Points, in no order, along strands that fork, close into loops and pass close to each other.
Points whose rows are less than 74.4 apart are linked; no others are. Some points are linked to none.
Q552: [-13 -27   6  -7  -3 -13  31   5   0  -1  -3 -12  -8   4  -4  -5  -2  -7
  10  -3 -28 -19  -8 -32   6  16   8   1   7 -32   1  -2  17   6]
Q137: [  1 -36   7   2  -1  -1  29  10   4  -6 -18   2 -18   6   1 -14 -12 -20
   3 -10 -18 -28  18 -22  -9  -4  12 -18  14 -20   8  11  -2  13]
Q882: [ 16  -7  -5  -8 -19 -13   2   2  18 -29   2 -21  -9  -3  -1   2   5  26
 -17 -23   7  -4  18  10  -8  -3   3  -2   3   1  11 -22  -8  -5]
Q936: [ 27   2  -4   5 -23  32  33  -1 -23   5  11 -10  28  11  33 -22 -10   2
 -14 -12  -2   8  17  13 -16   0 -24 -22 -22   9  10  21  17 -15]
Q424: [ 10  10 -18  13  -5  -5   1 -12  16  -2   9  13   3   7  21  17 -18  10
 -29 -36  -9  -1  26  17   6   6 -22   4   3  25  -6  -8 -14  -6]
Q709: [ 33   1 -26  17 -12  -7  11 -16 -22 -12  10   7   7  12  -1   3   4  -8
  28  25   7  15  12  31  -9 -34   8  16  25   2 -12   8 -22  -4]
Q543: [ 15 -27  10   2  16  10  22   9  18 -17 -35  28 -34  17  12  -9   4 -26
  -9   7  -2  -9  30   6 -12  -9   0  -6   3 -13   7 -16  11  -1]
Q170: [  2 -13  11  -8   5  22   0  25  17  17  -9  53  -6   6 -11  21 -20 -23
   7  -1  15  -1  -8 -13  -8 -16  -6 -12  -8 -15   4 -21  12  -6]
Q138: [  3 -24   6  17   4  -3  28 -12  10  -9 -11  11 -18   4  13 -16  -2  -7
 -10 -23 -26 -24  33   5   6  11   6 -14  13  -8  -5   1   3  16]
Q455: [-12  10 -14   5 -13 -19  -9 -10 -30 -24   8  -7   7 -21 -24  16 -18  11
   4 -15  -4  -3   1   0  11  20   9  -9  -5  19  -1 -15 -16   9]
Q242: [ 21   5  28 -16  14  -3  -6 -14  17  33 -11  65 -26 -12 -21 -23 -31 -35
 -28   3   6  11  -4   7   7   7   3  -9  19 -16  12   0  21 -14]
Q711: [ 21  10   3  17  -2  -3  17 -53   3 -15  -5  29   6   6  -5  -8  -8  -5
  -9  15   7  16  40  46 -16 -22 -26 -17  23  -8  19   5 -35 -13]
Q31: [ 13 -10  -7 -24  19  -9  -2  19  -6  31  -3  48 -11 -21  -5   6 -14 -11
 -13 -11  10   2 -14   2   3 -32  11  -2   7  -8  -5  20   6  -6]
Q430: [ 21 -24 -20 -10   3  17   4  19 -15   4   5   7 -12  25  -8  -8  13 -20
   2  11  24  -8   8 -20  -2 -30  -5   5   3 -12   9  23  14 -12]
Q697: [  7  12  -4   7 -15  -8   6 -20  16 -21   6  -4  -4  12  10  33   7  13
  -8  11   7  -5  17  23   9  -6 -12 -12  -1  10   9 -18 -41   9]
Q834: [ -2  13 -15   0  -2   1  21  -8  -7 -11  12  -4  23  17   1  -4   4  13
 -40 -10   0   6  -6  30 -21   7 -11  -3  -5 -13  19  -5   8   2]
Q41: [ -6  23   2  -7  -9  -1   6 -14   3 -20 -10 -31  -4   3  -9  17  -4  29
   3   3  -8  -4   3  -9  19  23  10  13 -14  -7  -4 -30 -17 -12]
Q623: [ -5  -6  -9  11 -10   1   7 -32   2  -5  -1 -26  -6   5  -9  12   8  10
   5 -16 -18 -32   0  -3  -1  33  -5   5   0 -10 -10  -8 -34  18]
Q596: [-28  -1  28  13   0 -10   6  11  -3  35 -19  35 -21   5  -9   1   4 -25
   9  -7 -14 -15   8  -3   0  -1   2  -7  11  -4  -8   1  -8  29]
Q749: [-12   1   8  16  23 -34  14   0  15  -8 -24  40 -15   2   3  -2  -9  -4
 -25   3  -5   8  20   2 -14 -26 -13 -12  17  -3  -8   3  -9  18]
Q70: [ -8 -23   7  11  17   4  15  16   4   9 -14  29 -25 -10  15  -9  -8 -26
  15  26  -8 -15  24   0   7 -33   9   7  24   5   0  19   3   3]
Q16: [-21 -16  10  -9  -6   5   4  37 -15  12  14  -4   4  -5  -8 -13  -3 -13
  13  10  -3  -6 -35 -24  -3   5 -12 -21 -12  -5  -1  10  31   5]
Q658: [-28   6   0  -6  20  13  -7   1 -19  13   3 -15   9  -5  -4   5   7   1
 -26 -11   1 -16  17   7   6   8   7  -3   0  -8   2   2  23   7]
Q871: [ -9  -1 -27  -4 -10   3  14 -13 -25 -10  10   9   5 -16 -13  10 -24   8
 -19  -8   9  -7  23   2   0  10   9 -10   2   3   4   7  -9   0]
Q907: [ 11   9  12 -10 -25   4  -5 -35   4 -28 -35 -13 -12  18 -21  16   8  24
  10  13   1 -17 -12 -11  11  25 -13   7 -14  -6   7 -29 -24  -7]
Q94: [ -7  15   6   1  -5  17 -14  -7  -5  -7   0 -43  33  18   3 -14  -5  19
 -22 -37  -7  -7   7  12  -5  17  -3  -4  -6  -7   2 -23  10   0]
Q634: [  2   5  31  -9 -14  14 -12  17  22  37  -7  25  -3   1 -26 -12 -23 -14
 -11 -25 -10 -11 -26 -14  18   5  18  11  -8 -34  16 -13  15   6]
Q717: [ -9  -1 -16  -2   5  -1   4  -9  -7   4   3  36 -16  -1  15  22  -8   3
 -18 -25   6   3  32  24 -10 -16  -9  19  19  26 -14  -3  -9   0]
Q656: [-26   4   6   1  -5  20  -4  14  12  -1  10 -21  -8  -6   1 -12   3  22
  -8 -20 -15  -8  -4 -27   7  14  24   3   7 -23  12   2  13  -9]
Q692: [  1 -10  -5  -7   8 -25   5   5  -7  13   5  -3  15 -18   5   5  -1  -7
  12  27  -4  13   5  -5   8 -17  -1   9 -11   6 -22  24  -2  15]
Q223: [-12  18   3 -10   0  28 -23  14  -1  26  18 -12   5  -4  19 -22 -16   1
 -23 -34 -14  -1  14  14  -2  12   0   5  -8  12   0  -3  42 -19]
Q134: [ -5  13   1  -9   3   2 -12  -6  -4  32  10 -14  -5 -38   4   7  15   4
  13  -1 -10 -10  -8  -4  27  12  12  17  -6   8 -15  16 -16   8]
Q718: [ -1   5 -14  21  -8  -9  21  -9  -8 -14  13  23  -7   5   5   2  14  -2
   6   8   4  10  18   9 -12 -24 -35  -6  30   8  16   4 -34  -4]
Q484: [ 17  -8   2   2  14 -16  -5  -3  22   8  -2   7 -10   6  17  15   2  -5
 -20  21   4   5  12  11   6 -17  26  -1  22  -2  -7  19  18   6]
Q100: [  4   0 -17  10  -9 -10  20  -8 -20 -22  -1   3  -6 -14   2  -2  22 -12
  19   9  -6   4  26   2 -14 -11 -21  12   5  22  -8  11 -41   8]
Q420: [-17  31   4  -1   4  21 -37   9   2 -33  10 -52  20 -13  -5 -26 -24  18
  18   6  -9   1 -31 -13 -20   2  14   3  -1  -1   3 -11 -26 -10]
Q996: [-23  13   7  24  28 -14  22  -5  25  -5 -20  37  -1  17  19  13   4  10
 -27  -5  -5   5  24   9   0   0  -7 -12  -2  -1  -1  -2  -2  16]
Q180: [ 23 -23   8   7   5  10   3  18   8  31  -2  51 -27  -5   2  -5  -4 -42
  22  17  -3   7   4  -7   8 -32  25  10  22   1  -6  24  11   0]
Q39: [-19  -3  -4  -6  -6   0  15  -3   2  -5  14  10   4  14   5  -5 -15  10
 -34 -19   5  -5  15  18 -29   9 -10 -15   4  -1   4  -6  32  -2]
Q731: [ -3 -11 -13  -9 -11  17  14  13 -13  -3  12 -24 -11   3   2  -6  19  -8
   2   7   7 -13   8 -16  -3   0  -6  -3   9   0  19  15   0  -5]
Q248: [ -4  19   8  18   7 -29 -12 -22  25 -37  -7  -3 -10  -8 -19  11  -7  21
  20  24 -27  -4 -18  -2  19  41   0  23 -11  10   4 -21 -26   5]
Q937: [ -2  10  -1 -15  -2  24 -42   4  16 -28  12 -31  26 -24 -13 -22  -9   9
  47  17 -13  -7 -29 -14  -4  17  14  21  -5   6   9  -5 -23  -9]
Q69: [ 17  -3  33 -13  -4   8  11  17  11  33   0  49 -35  -3  -4   4  -5 -22
   2  20  22   5  -2  -3   7 -17  30   0  18   0  17  33  16  -3]
Q390: [  7 -10 -10 -23  19   2 -12  31  -8  -5  26 -33   2 -20   1  -9  10   6
  15   6   6   5 -22 -19   8 -15   8  28  -2   6  -1  19   0 -32]
Q812: [-34 -20  26   3  -8 -14   4  12  15  30  -8  12 -20   5   8   4   5 -25
  27  14 -31 -12 -18 -23   0  15  -1   0   4  -4  -4   0   6  30]
Q840: [-23  -5  18   7  10 -32  21   4  -5   7 -15  25   9 -14  -4 -11 -13 -28
   8  17 -17   9 -13  -1 -13  11  12  -7   2   6  -6  25  19  29]
Q190: [ -6  -7   4  -5  16 -23   7   4   2  19  -5  29   3 -14 -14  -7 -35  -7
 -18 -13   2  13  -6  -4 -19   4  22   2  30   5  17  17  21   6]
Q896: [ 25 -10 -12   6 -23  30  15 -11  -7   4  12 -29  21  17   9 -23   6  -5
 -19 -13  15  -8  17  19   0  12   3 -11 -15   2  11  11   6  -4]
Q368: [-26   7  13  -3   6 -28   3  15 -13  18   0  20  10   1  -6   6 -21 -16
  -4   6  -4   5 -20  -6  -6   8  11  11  19   0  20  11  31  24]
Q953: [ 14  -4 -18   8  -9   3  22 -24   4 -13  -1  18  -1  -5  11   2   9  -2
 -18  13  13   8  26  33 -19  -9  -3 -14  22   1  13  11 -20   2]
Q65: [-21  35   8   7   4  17 -27   5  25   1  13 -16  20 -13  13 -24  -5  36
 -15 -31 -35   8   8   9   4  17   7   1 -20 -21  -7 -24   6  -7]
Q618: [-10 -32  11  -7   4   4 -12  35   2  21   3  21  -9  -7 -26  -5 -11 -17
  15  -2  11 -18 -41 -30 -12   5  11 -22 -15 -10   7  15  22   7]
Q753: [ 18 -23   5 -14  15   9  21   3  10  -8 -14  30 -23  -1  10 -18 -13 -17
 -21   9   9  -4  28  21 -26 -26   4  -1  15   1  -6  16  15 -11]
Q14: [ 35 -28 -22  -8 -18 -18 -11  -9 -13  -5  26 -13   6  -1   2  -5   1 -11
  39  33  15  11  -1  19  -6 -15  -3  -2  -9  23 -35  16  -6   5]
Q752: [ 27 -33 -22   5  -5   0  11  13 -14  -5   9   7   0   6  -7 -24  14  -7
  20  19  20 -12   5  -8 -15 -42  -9  12   2   3  -6  37 -18   2]
Q216: [ -7  -9   7 -31  -9  -4   3  17  -3   1  23 -64  13   9   2 -19  -2  19
  19  16   0  14 -25 -27 -14   5  -5  13 -15  -2 -18  10   4 -12]
Q168: [  0 -14 -16 -14  12 -13  12  14  -9  15   2  28   3 -20  12   9   2  -1
  -4   8  15   7  -2  -8   3 -34  10   8  -8   6   0  32   8   2]
Q886: [  1  20  -1   3  -6 -10   6   6 -18 -21  20 -33   5   3  -3   3  37  -6
   7  33   7  22 -11   2  -6  11 -19  -4   7   6  13   9   0 -17]
Q622: [  0   1   5   5  27 -43  -3  -2  -2  12 -18  29  -1 -17  -7  10 -21 -15
 -26   2   0  11   9   2 -16  -7  14  -4  18  15 -13   6  -3  13]
Q855: [-11  29 -15  14  11   7  -8 -18 -11 -20   5   3  17   1  -2  26  13   9
  -8  15  19  15  -1  17  -2   1   1  -7   2  24 -14  -6  -2 -12]
Q764: [-15  13  16  -5  13   6  -5  -8 -18  -7  -4 -51   6 -22  -1  -9  15  10
  30   1   6  15 -16 -35   8  21  17   2 -14  -1  -9  11  -6  -2]
Q647: [ -7  -1  17 -12   1  -6 -16  13   9  19  -2 -34   5 -11  -8 -16   7  -9
  24  11  -8   9 -11 -36  -9  12  13  27  -5  -6   5  26  27  10]
Q597: [  3 -10  16   2 -13  17   0  16   5  17  -6  20   3   4  21  -3 -22  -8
 -13 -18 -27  -3  22  11 -18  18 -31   4 -20   4  -8  -2  50  -8]
Q227: [ 10  13 -18  -2  17   6 -11 -28 -31 -15  -1  -7  11  -5   2  30  21   4
   4  12  17  -3  -2  13  19 -13  14  -6 -14   8 -21   2  -3  -6]
Q219: [-23   8   0  -2   7 -11  -8  16  -7  13   6  -5  16 -15  -8 -17  -9  -3
  10   1 -33   2 -24 -22   1  19  16  21  14 -13  18  10  24  10]
Q674: [ 13 -15   4  -6   1 -22 -25 -19  19 -10  -1 -32  17 -24  -4 -18   9  -4
  35  20  13  29  -3   0  -2  26   3  11 -27  16 -23   9  10  21]
Q323: [ -9  12 -24  18   6 -12  -4   4  12  -4  20   8  -3   9  18  17  18  -5
 -25 -20  -2  -9   4   4  12  -5 -35  -4  15  14   3 -10 -23  -6]
Q166: [ -5  -4  -8  -7  14  -1 -17  22   0  24  -3   1  -1   0  10   7   7  -9
 -11 -17  -8  -6 -26  -6  15  -3   4  20  14   2  11 -15  15  -8]
Q363: [ 15  -9 -24 -14   6 -11 -24   9 -10 -17   8 -26   5 -16  -9  -1   9  21
   0 -11  14  -4 -18 -15  -2  -4  11  25  -2   8  15  13 -11 -13]
Q362: [-30  10   3 -11   2  29  -3  16 -17  10  16  -8   3  15   5  -9  -2   1
 -23 -21   2  -3   6  10  -7   7 -10 -24  -1   0   1  -8  32 -14]
Q446: [ 27  14  -1  -7 -17  -4   4 -20   5 -17  15 -17  28  12  -7 -13  -7  33
 -31  -6   1   0  -2  42 -12  22  -9  -6 -21 -16  15 -19   3  -4]
Q765: [ -4 -42  15 -10  11  -4  15  29  -7   5 -17  27  -3  -1 -13  -6   6 -15
  19   8  16 -22 -16 -18 -12 -24  11 -13 -18  -9   6  31  22  10]
Q782: [-12 -19  26  -8  13 -20   6   6  -9  24 -15  47   2 -20 -13 -10 -10 -49
  24  19   2  14  -1 -10  -8  -9  -5  -8   4   8  -9  22  27   8]
Q481: [-14   7   5   3   1   5 -22   9  23   5   6  -5  -3  -9  -1 -12  -7  29
 -20 -33 -32  -5  26  -7   9  21   2   9  -6 -23  10 -13  23 -11]
Q429: [ -7   9   4  -8  13   6  -9   9 -25  -2  -9 -53  -5  31   5   1  19   2
  -2  -2   2  11 -12 -17  -8 -14   0   9  13  -4 -23 -15  -4 -20]
Q874: [-13  -5   9   4   2  16  11   3   8  10 -12  53 -17   0  19   2 -15 -17
 -18 -16 -14 -11  33  13 -10   7 -20 -11  -8  -1  -3 -15  28  -5]
Q87: [-31  32  12  17   4   2   0  -4 -13   1  -6 -37   9   0   6   3  18  18
  24 -11  -5   8 -22 -19  14  16  21 -16  -7   5 -17  -9 -19   4]
Q613: [ -4   5 -19  -1  -2 -17  22  -9 -43 -16  12  -7  20  -9  12   9 -12   4
   0   8   9  17  -2  -8   9 -14 -10   0  14  15  -1   8 -28 -15]
Q56: [ 14  -7 -11  -7  -8  15  -1  -3  10  10 -18 -12   5  27   8  17  20  12
 -10  12  14  -3  12  10 -23 -26  16   8   7  -6 -19   7  -9   8]
Q311: [-21  -5  20 -18  11  19 -15   9  19   8   0 -17 -15 -12 -17 -29  -7  27
  10 -26  -7 -21  -4 -34   7  11  24  14  -9 -31  16  28  23  -5]
Q758: [  7  16   3   8 -39  16  -1 -15 -11 -22   8  -7   6   8 -28  -1 -12  25
  -3 -11  10   9   9  11  13  20   4 -35  -6   3  23 -31 -21 -12]
Q778: [  3 -16 -21  13  -4  10  17 -19   7  -1  -4 -14  -9  -6  11  -3   5  -8
 -10 -15 -14 -18  20  -1  10  17  20   2   8   5  -1   4 -22  19]
Q603: [-16   3  15  10 -18  21  -8  19  15  24  21  11  -3  -9  15  -8 -22  14
 -18 -39 -30  -1  19   4  -1  28 -18   4  -8  -3   2  -8  44  -6]
Q970: [  4   2   9   6 -10  12  20  14 -14  -3  -4 -10  17   9  35 -12  -7   3
  -5 -22 -11   7  21   6 -17  13 -31   0 -25  11 -11  -2  34  -3]
Q403: [ 13  17  10  20 -25 -21   4 -32   8 -29  -5  -1  -9   9 -30  13  10  13
  12  29 -24 -15 -16   4  26  37 -21   2 -17  -5  16 -25 -22  -9]
Q810: [ -5  -7  -7 -25  -7  -8   6  16 -22   6  19 -15  13 -28   0  -6   5  -2
  22  12   4  15 -16 -15   6   1  -3  -1 -20  21 -24  25  -4   3]
Q288: [ -5  -1 -15   0  -7   2  11  -3 -37 -14   9 -14  24  -4  -7  -1 -10   8
 -15  -9  24   3   8  -6  -4  -9 -19 -35   0   5   8   8 -13   2]
Q414: [ 11   5 -10 -16   4  -9 -19   2  -5 -13   7 -49  -4  -7 -10  13  -1  28
  -4 -10   6  -8  11  -1   9 -10   7  13   9   9   7  -5   0  -3]
Q142: [-29  -3  13   9   8 -13  22  -5  18  11   1 -11 -16   1  13  -3   9  -6
  16   3 -34 -12  -8 -26   4  26   5  15   1 -15 -12   9  -1  20]
Q499: [ -3  -6 -20  -6   7   6  10  14  -4   4   8   4   9   5 -23 -13 -10  10
 -23  -4  24  -9  -2 -11  -9   8  12   3  -8   4  18  28  24 -11]
Q4: [-16  35  -7  20  14   4  -4 -31   3 -24  -1  11  16   6   0  19  -2  24
  -9  11   2   5   0  15   6  31   4 -10 -13  13   7 -24  -5   4]
Q693: [-25  38   2  -4  14  24 -28   1  13  -5   4 -14  16 -30   6  -3  -6  34
 -11 -15  -1  16  -7   9  11   2  13 -13  -5  -5   5 -16  -3 -17]
Q832: [-24   0   8   9   8   7   6  19  20  14 -18  19  -5   8  -2   1  13   1
 -21 -30 -27  -6 -11 -21   9   2 -10 -18  -8 -32  -3 -26  23   2]
Q478: [  6  20   1  -7   7  10 -27  -4 -13 -14   2 -58  -3  16  -4   9  17  19
   9  -1  13   9 -11   5   3  -7  -1   6  -1   4 -10 -26 -21 -19]
Q287: [ 21 -35   3  -1 -23 -21 -14 -30  -1  -6   4 -36   9   1  -3 -10  11  -9
  40  23  13  17  12  13   7   8 -16  -2 -13  23 -31  13  -8  24]
Q817: [ -6  11  -2  -8   4   8 -16  17  -5  -7  18 -59  19  -3  -7 -33 -12  14
   7   6  -3   3 -41 -19 -14   6   6  13   5  -3   8  15  -8 -10]
Q600: [-21   3  17 -11  -4   1  -8  18  24  41 -19   9 -10   1  -3   4   3   2
 -11 -30 -23  -4 -31 -33  10  -1   4   9  -4 -35  -1 -19   6  16]
Q268: [  3   0  32   0  14 -23  -9   4 -17  31 -19  72 -18  -3 -12   4   7 -55
  20  23  -2  20  -5   4   8 -20  -4   4  10  -8  -7   2   8   7]
Q220: [ -8   6  15  -4  -4  10   7  17   4  34  -1  51   0  -4  -2  19 -16 -28
   5  -9  13  16 -26  -3  16   3   6  -6   7 -10  20 -26  12  -3]
Q968: [ -4  16  -7  11 -19   6 -24  -1 -16 -21  15 -33   8   0 -15   2 -14  17
  -4 -15  10   2  -6   5   7  14   6 -26  -1  20   6 -27 -25  -5]
Q349: [  8  15  39   3  21   1   0  -9  15  24 -17  74 -19  -5 -18   7 -20 -48
   2  17  14  14 -11   0   8 -10  -1 -13  14 -21   4  -8  -1  -3]
Q679: [ 25   7   9   4 -37   0   3 -17   7 -23   1  -9 -10  10  -2   6  -4  24
  -6 -12  12   1  22  27   3   5  -4 -17 -17   5  14 -35 -23   1]
Q780: [  5 -26 -16  -2  -4 -11  23   0 -13  -3 -15  13 -14 -22  -6 -15   7 -23
  19  11   4 -13  13  -2 -19 -27 -12   8  18  11 -19  27 -21  11]
Q909: [-29  31   7  19  16  -1   6   4  23   4   3  10   5   3  10  15  11  24
 -17  -2  -1   2  -1  10   2  17  11  -7  -3   2   0  -2   0  12]
Q608: [ 20  19   7  15 -15   0   1 -19  14 -29  -2  28 -12  40  -9  28  11  14
  10  19   6   1   9  34  18 -11 -17  -7  -7  17  19 -19 -47 -11]
Q523: [ 47 -18  -6 -14 -11  -2 -13 -31 -13 -26 -16 -13 -13  -2 -29  13  -8   5
  18  22  10 -20  -8   8  24   5   6   0 -12  -1  14  -1 -15  -9]
Q498: [  2  17 -11   5  -2  11   2  -1 -12   7  -8 -33   2  27  16   9  30   2
   2   6  14  -1   5 -10 -12 -38  -9   7   6 -12 -26  -6 -15   0]
Q155: [ 28  13   6  14 -17 -13 -11 -11   1 -16   2  25  -8  33 -10  21  15   0
  13  42   1  -2 -23  19  33   4 -22   0   3  24  22 -22 -36 -11]
Q640: [-14  15   9  10  10   5   5  -7  -5  -2 -15 -26  16  41   8   1  14  13
 -23 -33  -1  -7   9  -5   5   1  -7  -6 -13  -9 -12 -19   2   9]
Q703: [ -8 -24  -3  -2  -1   1 -15  22  28  12   4  29 -18 -16 -17  -3  -6 -14
  -3   3  14 -17 -19 -11 -21   8  -5 -15   4  -8  19  12  28  -2]
Q244: [ 34 -29 -22  11 -18 -12   3  -8 -29 -18  28  13  10  -3   7 -18  12  -9
  42  38   6  16  -3  30 -13 -38  -4   2  14   9 -21  19 -23   4]
Q917: [ 23  21 -20  27   3   5 -15  -8 -18   5   8 -23  14  37  11  12  22  -1
  -7  -7  15  15  -4  11   7 -25  -8  -8   7   8 -30 -13 -24   2]
Q272: [  8  20 -20   4   2   8  -7   8  -5   0   5  -5   3  13  31   9   7  19
 -22 -21  18  20   8  25   7 -25   2   7   7  21 -16 -19  14 -22]
Q52: [ 48 -12  -5  -4 -24  -8  -8 -20  -7 -21   1 -18 -12  -1 -14  12  15  -2
  36  47  14   8 -10   0  24   4   3  10 -13  11   7  -4 -16 -14]
Q751: [ 10 -10  -4  -1  17  -1   7   0  31  13  -6  42 -21  12  28  10 -11  -3
 -32  10   7  13  19  15 -12 -27   6   0  27  -5  -8   5  18  -7]
Q698: [  1  -8 -17   7  23 -12 -11   2  10   3  -1  -5  -5  18  20  17  19 -14
 -17  -4  -4  -8  -5   6  11  -6 -20  13  19  -6   4  -6   2  12]
Q862: [-28  -8  23  13  12   6   4   4  11  28 -29  30 -21   3  10  -1  -2 -20
   8  10 -13 -24  33   9   8 -26  14  -3  10  -5  -9  17  -9  21]
Q978: [ 35 -12 -19  -2   4   1  -7 -23 -12 -26  -9  -2   4  -6 -19  14  10   4
  -5  14  31  -5  14  14   8  -5  13  -5 -15  -5   2   6  -2   0]
Q297: [-12   3   9 -12   7  22  -6  30  11  30  -4  24   6   1   0   4 -22 -23
   1 -32  -1  -3 -32 -10  15  11  12   7   4  -9  26 -26  32  -1]
Q473: [ 20  11 -16  21  -8   4  -4  -2   0 -12  -4   6  20  24  33  11   8  10
 -19 -19  14  14   8  27  -6 -35 -14 -12   5  18 -13 -20 -13   7]
Q374: [ -8   3 -15  -1  -4   7  12   2  14 -25  16  -7  13 -20 -12   0  -2  39
  -4   4  19   1 -26   0 -18  27  23  -5 -12  -2  18   5  -1   3]
Q529: [  5  10   2  21   1 -21 -17 -29   8 -13  -6 -14   0  -8   3   9  19   5
  32  16  -9  -8 -18  -3  22  41  -6  14 -16  19  -6 -14 -24  15]
Q378: [-37  -8  -1 -18   1  -9   2  25 -19   3  21 -29  15 -27  -7 -16  -4  15
  16 -11  -8   3 -34 -20   5   8  -6  -8 -18   4  -9  20  10  -8]
Q300: [ 13 -15  -8 -13  15 -27  -4  -2  12  10  -8 -26  -9  -6  12  20   6  -7
   6   5  -9  -5  -4  -5  -1 -11  -2  24   8  -5 -12   8 -10  13]
Q233: [ 14  23   9   3 -14   3  -7 -25  -4 -17  14 -44  21  19  -4 -18  -1  21
 -16 -33 -13   4  10  33   8  32 -24 -16 -22 -13  13 -31 -13 -11]
Q503: [-10  20  -8 -14   2  12 -23 -10  10  -4   4 -31  13 -13  -4   8  -4  22
  31  -2 -10  -8 -23  -7  10  21  19  29  -7  -1  -1 -18 -18  -2]
Q57: [-22  -7  -6   5 -11  -8  -7  14  -1  11  12  27 -13 -15  -6   8   7 -21
   5  15   0   8  -2 -22 -15  -5 -21  -7  22   4   8  15  27   2]
Q898: [ 27  23 -10 -11  -8  20  -6  -5   4  -3   1 -27   4  25  16  12   6  10
 -22  -6  12   0  12  30  -6 -10  -1  20 -11  11 -21 -28   6 -23]
Q64: [  4 -27  -9   0  -2  20  14  23  10  -2 -26  32 -11   7  12   0  -9 -20
  -2  -7  15   1   8 -10 -10 -23 -10  -4   0 -12  22 -11  16  -2]
Q112: [ -3   4  24  -6   4 -24 -13  -1  24  16  -6 -23  11 -18   3 -15  11   1
  28  14 -11  36 -12 -14  10  20  13  34 -20   7 -14   5  11  16]
Q609: [ 23  -6   2  12  -4 -11   5 -23   5 -22 -15 -12  -4 -10   5  12  12  -5
  33  40  -3   3   3   4  19   9   2   1 -17  11 -13  -3 -25   8]
Q470: [-23  -4   9 -16  16  12 -18 -10  -8  -6   4 -36   5 -21 -19 -20   4  32
  20 -16   1 -13  -2 -47   6  18  20  -4 -21 -19   5  28   8  -5]
Q293: [ 38   2 -28  -4 -18  17   2 -11  20   4  -7 -15  15  22   5   6   3   4
 -21   0  17   0   8  21 -19  -3  12  22 -13   4 -20  -7   2   3]
Q449: [ -7 -21   4 -19  17   7  -1  17  -3  21  -5  72 -12 -10 -11  18 -22 -26
   2   4  19   8 -20 -10 -23 -36 -12  -3  11   2  -4   1   3 -12]
Q553: [-12  11  -9  15   4  13  12   2 -22 -10   3 -30  -3  18   8  -7  27 -11
  -4  -5  -7 -12   0 -13   8   2 -28 -15  10  -3   7  -7 -18 -14]

How many points has the smallest loop of links through each point below? Write 0 if it is on no loop.
Q272 => 7
Q936 => 0
Q698 => 10

A fork is a point with three links, a tip a point with one. Leave the first point through the second and follow the links. Name the first fork or tip that comes.
Q909, Q4 => Q216
Q978, Q227 => Q368
Q778, Q138 => Q69
Q70, Q862 => Q623
